Points, in no order, along strands that fork, close into loops and pass close to each other.
Two points are linked if the straight distance between their rows is under 87.1. Some points are linked to none.
j_471: [-27 -20 -13  22  19 -15  50  72 -17  27  -5  35   6 -22 -13  40   3  40
  13  12 -17]
j_219: [ 55  13   1   3 -36   9 -35  32   5 -15  18 -19   5   4  14 -17  14 -16
   4   7 -35]
j_859: [ 31  10  17 -51 -21  -8 -49   2  -5  21   1   1  22  13  32  11  18   8
 -24 -46 -38]
j_247: [ 24  23  22 -27  20  -9  11 -24  23 -18 -39   0  35   3 -27  27  15 -10
 -11   7  -5]
j_721: [-73 -15 -30  20  11 -22  60  45 -11   1   8  29 -30   8  16 -18 -11  -5
  34   6  -6]
j_523: [-49  16  -5  19  55  -3  55  20  18  12  -1  23  14 -29   5  39  -5  42
  15  22  15]
j_929: [-29  -1  -9  12 -39 -37   2  42  24  -7 -36  17   3   0 -16  -7 -10  -6
 -14  -1  22]
j_776: [ 21  25  16  11  -8 -18  17  -2  19 -20 -19   4  37  19 -27  23  16 -18
 -16  55 -14]
j_884: [-20 -16  -5  17 -25 -58  45  47  16   3   9  24   4  -9  19  13   4  46
 -25  26  11]
j_305: [-57   4   7 -46 -22 -46  15   5  16   7 -46  19   2  30  10  -4   5 -11
   1 -52  -7]
j_81: [-11   6 -28  47  29   9  14  31  -6  21  46  25   5 -32  27  21  -9  45
 -31  48  -6]
j_320: [ -3   8  -7  17   1 -20  14 -36  19 -28 -23   4   3  12 -27 -18   3  -9
 -25  22  38]
j_621: [-46   2 -31  29   5 -13  24  19 -23   1   2  18  -9  15  -7 -17 -13  -4
  13  31  23]
j_133: [ -3 -22 -10 -11 -39 -10 -12  45 -39  19 -22 -18  -4  32 -35   0   6   8
  51 -26  -6]
j_946: [-38  27  -8 -17  -1  -7 -31 -16 -22  18 -25   4  26  58 -17  10   4 -19
   3   3 -14]
j_731: [  1   4  19 -20  19 -17  44   2  27 -37  12  -7  -6 -27  29   2  -4  13
  12  14  12]
j_3: [-38 -20  22 -24  -2  20   7  -9 -21  10 -40   0 -16   3 -45 -24  -9 -12
  50 -57  30]
j_525: [ 23   5 -40  44  -7  27 -71 -34 -32  13   5 -43  -7  35 -23   5  -4 -24
  -1   9   7]
j_495: [-20   7 -42  80  10  11  27  45  -3  24  30  28  -1 -34  -8   3 -19  24
  -6  66  17]
j_566: [ 37 -11  56 -67  -9  -9  30 -37   3 -11  -5 -12   0  10  -3 -17  30   7
  22 -42  -4]
j_837: [ 21   7 -10  15  -3   9 -61  -1  -2   4  11 -11  10  -5  12  20 -10   6
 -40  10  -6]
j_377: [ 49  19  16 -34 -21 -26 -53 -34  24  18 -20 -10  29  11  17  20  20   2
 -55 -42 -10]
j_492: [-37 -42  12 -22   1  17  24  48  -2  -5  -2   6 -49 -40  21 -17 -23 -11
  48 -58 -12]
j_27: [ 58   1 -25  21 -32  18 -29   3 -15 -19  49 -20 -14   5  21 -23   5 -19
  -9  34 -44]
j_166: [ 60  40  12  17 -24  13 -28 -17  67 -26  -8  -6  18   2  24 -49  39 -55
 -31 -21 -34]
j_195: [-57   7 -13 -10 -21 -34   2  34  22 -10 -36  11  -9   5  20 -12 -10 -22
   7 -31   5]
j_491: [  0  -7  21 -27  25  10   2 -53 -10   0  10 -29   4  10  -8  27  -1  31
  16   2  21]
j_576: [ 39  12  18   6 -45 -34   4  -7  52 -32  -2   0   3  -7  19 -29  12 -19
 -51  20  14]
j_48: [ 38 -12 -11  14 -12  -8   4 -24 -37  -6  18  -9  18  46 -37  11  23  11
 -10  46 -11]
j_665: [ -2 -22   9 -10  39  64 -15 -63 -63  26  37 -16 -22   6 -18  -1 -14  -8
  34  -9  -8]
j_836: [-17 -24   8 -17  16 -20  53  24   7  -9  29  -3 -20 -30  35  10 -10  49
  28  -2  13]
j_593: [-11  -8 -19  20  46  32   1 -23 -46  14   3   7  -9   2 -36   2 -19  -2
  16   6  30]
j_204: [-29  17  -7  22  27 -21  52   6   7   1   1   7  25  11 -13  34   4  39
  14  53  18]
j_250: [ 42   2   1  -3   9   0 -63 -48  11   6  -1 -22   8   3  20  35   8  -3
 -57 -16 -14]
j_301: [ -3  14 -21  66   2  21 -30   6  -2  16 -11  26  19   1 -36  13 -15 -36
 -55  60   3]
j_656: [ 37  -2  34 -30  30   2   4 -70  14 -24   9 -33   3   5   9  22  17   4
  -5  -4  -2]
j_744: [ 28  -3 -14  13  12  56 -72 -39 -28  14  10 -45 -16   5 -13  -2  -7 -15
  23 -27  -2]
j_191: [ 68  41  25 -32  -4  -8 -33 -70  69   8 -16 -36  28  13  39  -4  41 -28
 -22 -63 -27]
j_400: [ 25  11  18 -14 -17 -22  21  11  39 -39  -8  -8  -3 -20  21 -20   4 -10
  -6  -1  12]
j_899: [ 44   1  34 -38 -15 -17  30  -5  32 -35 -28  -7   2  -8  -9 -34  31 -14
  13 -34   9]
j_807: [ 49  -9  20  23 -48 -13  -8  34  22  -5 -21  14  19 -24 -36   3   7   1
 -49  27  13]
j_738: [  8   6  15 -37 -42 -47  -7  16  17   4 -40 -13  28  18 -12  22  11  18
   5 -20  13]
j_451: [-40  -9  19 -23  44  21  29 -23  -9   0   4  17  -9 -21   8   0 -14   9
  16 -13  10]
j_771: [ -8  12 -13  10  35   8 -33  -6  -9  14  -8  31  24  -3   3  31  -9  -2
 -56  13  -9]
j_644: [-34   0 -24  37  -1  -5  12  49  -5   5 -17  44   5 -11 -19  -9 -14 -15
 -20  24   9]
j_961: [ 24 -10  -8 -16 -30   4 -22  42 -16  -8  15   7 -13  -5  20 -26   6  -4
  -3 -23 -28]
j_506: [ 13   1 -26  14 -32   9 -28  18 -45  11 -19 -14   1  41 -55 -24   7 -17
  37   1   6]
j_642: [ 29  23  14  41 -42   1 -18  -4  59 -22  -9   5   9  -8   0 -27   5 -50
 -61  40  -6]
j_977: [-19  -5  -9 -10 -62 -34  -3  51  10   4 -35  19  -6  40   1 -43  29 -31
   3 -52 -32]
j_925: [-25 -25  15 -33  27  -1  28  21 -16   5  -8  38  -9 -24  13   0   0  16
  -9 -35 -10]
j_259: [ -5  40   1 -15 -20  -6 -35   8  17  -2 -27 -13  32  29   0  19   5 -20
   7   7 -24]
j_155: [-27  29  15 -44 -23   3 -30 -25  22  21 -33  -2  17  37  15 -33  23 -22
  26 -73 -26]
j_606: [ 46   1 -23  37   1  22 -34 -32   8 -29  35 -46 -22  -2  20  -2  -1 -24
  -9  30 -13]
j_2: [-38  10  13 -52   0 -41  21 -23   2  -2 -14  19  12  36  19  -4  12   0
 -12 -15 -12]
j_8: [-77 -22   3  -2  40 -19  63  29  13  22 -12  25 -12 -24  12  31 -10  41
  31 -21  15]
j_213: [  5  10  -9  19  -3  -8 -31 -10  14  -4  -4  40  13  -1  16  -5   0 -24
 -92  14 -10]
j_789: [ 34  -5  -2  14 -14 -19  -7   1  14 -14  31 -27   7 -15  18  32  -9  41
 -21  41  22]
j_463: [ 15  13  -4  66 -33  25 -32  14  29  -2  -2   9   6  -8 -20 -13 -15 -47
 -51  64  -7]
j_19: [  9 -17  -4   4  43  45 -26 -67 -62  15  12  -9  -7  34 -32   5   9 -16
  -4   0 -18]
j_957: [  8 -12  -8  44 -29  -5  10  41   6  -2   3  28   3 -23 -21 -10  -8   2
 -38  51  15]
j_918: [-12  -9 -32  26  30  17  19   6 -26  12  48   6 -15 -20  11   9 -20  46
  14  28  13]
j_489: [ -4  18  12  10  -6 -43  48   0  32 -22  -1  -6  26  10  -6  23   7  18
  -4  63  19]
j_408: [  5 -31  10 -12  35  54  21 -21 -46   9  40  -8 -26 -32 -14 -10 -17  14
  46  -5   2]
j_615: [ 24 -15 -14  -3   7  39 -34 -18 -15 -14  41 -29 -39 -32  25 -24 -25   5
  11 -18  13]
j_920: [ 17 -21  36 -39  14  35  26   0 -19 -13  35 -16 -28 -31  19 -10  -5   8
  45 -15 -20]
j_4: [-27  -7   2 -22 -21 -61  30  26   8   2  -8  25  13  19  21  17  10  20
 -20   6  -9]
j_895: [  2  -9  15 -48  -6  12 -31  20 -26  18   4  11  -1   3  22  -8   7   1
   3 -51 -39]
j_29: [-18 -39  -8  -9 -16 -16  24  28 -39  12  -9 -12 -22  13 -37  -2  -8  27
  57 -17  27]
j_772: [-46 -12 -13  19  42  35   5 -35 -48  33  17  -7 -24  -2 -21  -7 -41   3
  50  -1  54]
j_655: [  4   3 -35  57  32  29 -16   0 -35  16  -3  18   7   3 -49   9 -14 -24
 -12  41  20]
j_286: [ -8  17  -8  -5  29  32 -40 -23 -38  15  -2   3  15  37 -13  12   4 -28
  -2   3 -33]
j_185: [ 17  22  44 -45  18  21  -1 -50  35 -24   7 -32  -4  -3  31  -7  10 -22
  24 -25 -14]
j_134: [-56 -28 -50  53  -8 -19  46  72  -3  11   7  34 -34 -27   5 -17 -21  10
  14  13  25]
j_341: [ 34  41  30 -46  -5  -9 -17 -40  56 -11 -17 -33  21   9  27   9  18 -17
   1 -34 -14]
j_197: [ 39  36  12   6   3  13 -35 -21  35 -17 -30 -27  28   3 -16  26  12 -31
 -10   9 -17]
j_143: [ 24 -11  14 -17   8  62 -54 -42 -17   6  17 -31 -25 -19   6 -24  -7  -6
  19 -57  -2]
j_622: [ 38   2  22 -10 -57 -45   0  32  33  -5 -36   3  28   2 -19  10  18   2
 -28   5   7]
j_7: [ 18   8  -2 -12 -13  -6 -29  10  11 -14   2  26  -1  -4  32 -31  10 -23
 -49 -20 -23]
j_847: [-37 -32 -19  -2   0  12  27   9 -51  16  29  -9 -39  -2  -7 -17 -24  27
  64  -6  21]
j_619: [ 20   0  13  -3  31  12   8 -15   3 -13 -12  -9  15 -15 -26  30  -6  17
   3  15  20]
j_360: [-36 -21 -41  27  35  34  33  -9 -59  43  45   4 -37 -19 -15 -10 -34  28
  67  11  45]
j_573: [-70  -1   5 -18  28  -9  27   3  10   5 -31  11  -4 -12  -2  13 -22   6
  31 -19  27]
j_38: [ 24  15   5  -4  19  31 -20 -51  14 -34  29 -39 -23   2  35 -17   3 -29
  14  -4 -19]
j_182: [-32 -27 -23  34   0 -36  62  62   3  27  13  32 -11 -24   3  21   8  70
  -1   8  13]
j_256: [ 16 -10 -20  16   5  -3   4 -17 -15 -11  45 -11 -13  -2  19  -1  -8  31
 -13  29  14]
j_461: [-30 -15  45 -47   8  29  16  10  -3  -2   8  -9 -23 -32  28  -9 -16  -7
  53 -44 -19]

A tip is a point with one link. Name the tips that can be reached along the links from each point below, in the order of the rows.
j_461: j_492, j_191, j_925
j_400: j_566, j_836, j_506
j_143: j_525, j_615
j_929: j_471, j_738, j_134
j_918: j_495, j_789

How many points has the smallest loop of links through each point below? Write - if it is on no loop.
j_593: -
j_250: 9
j_27: -

Name the points in between on the shortest way along the links from the first point to the second, in order.
j_576 / j_29: j_642, j_463, j_301, j_655, j_593, j_772, j_360, j_847
j_451 / j_38: j_573, j_8, j_523, j_204, j_489, j_776, j_247, j_619, j_491, j_656, j_185
j_859 / j_286: j_895, j_961, j_219, j_27, j_606, j_38, j_185, j_656, j_491, j_619, j_247, j_197, j_259, j_946
j_807 / j_471: j_957, j_644, j_929, j_195, j_305, j_2, j_4, j_884, j_182
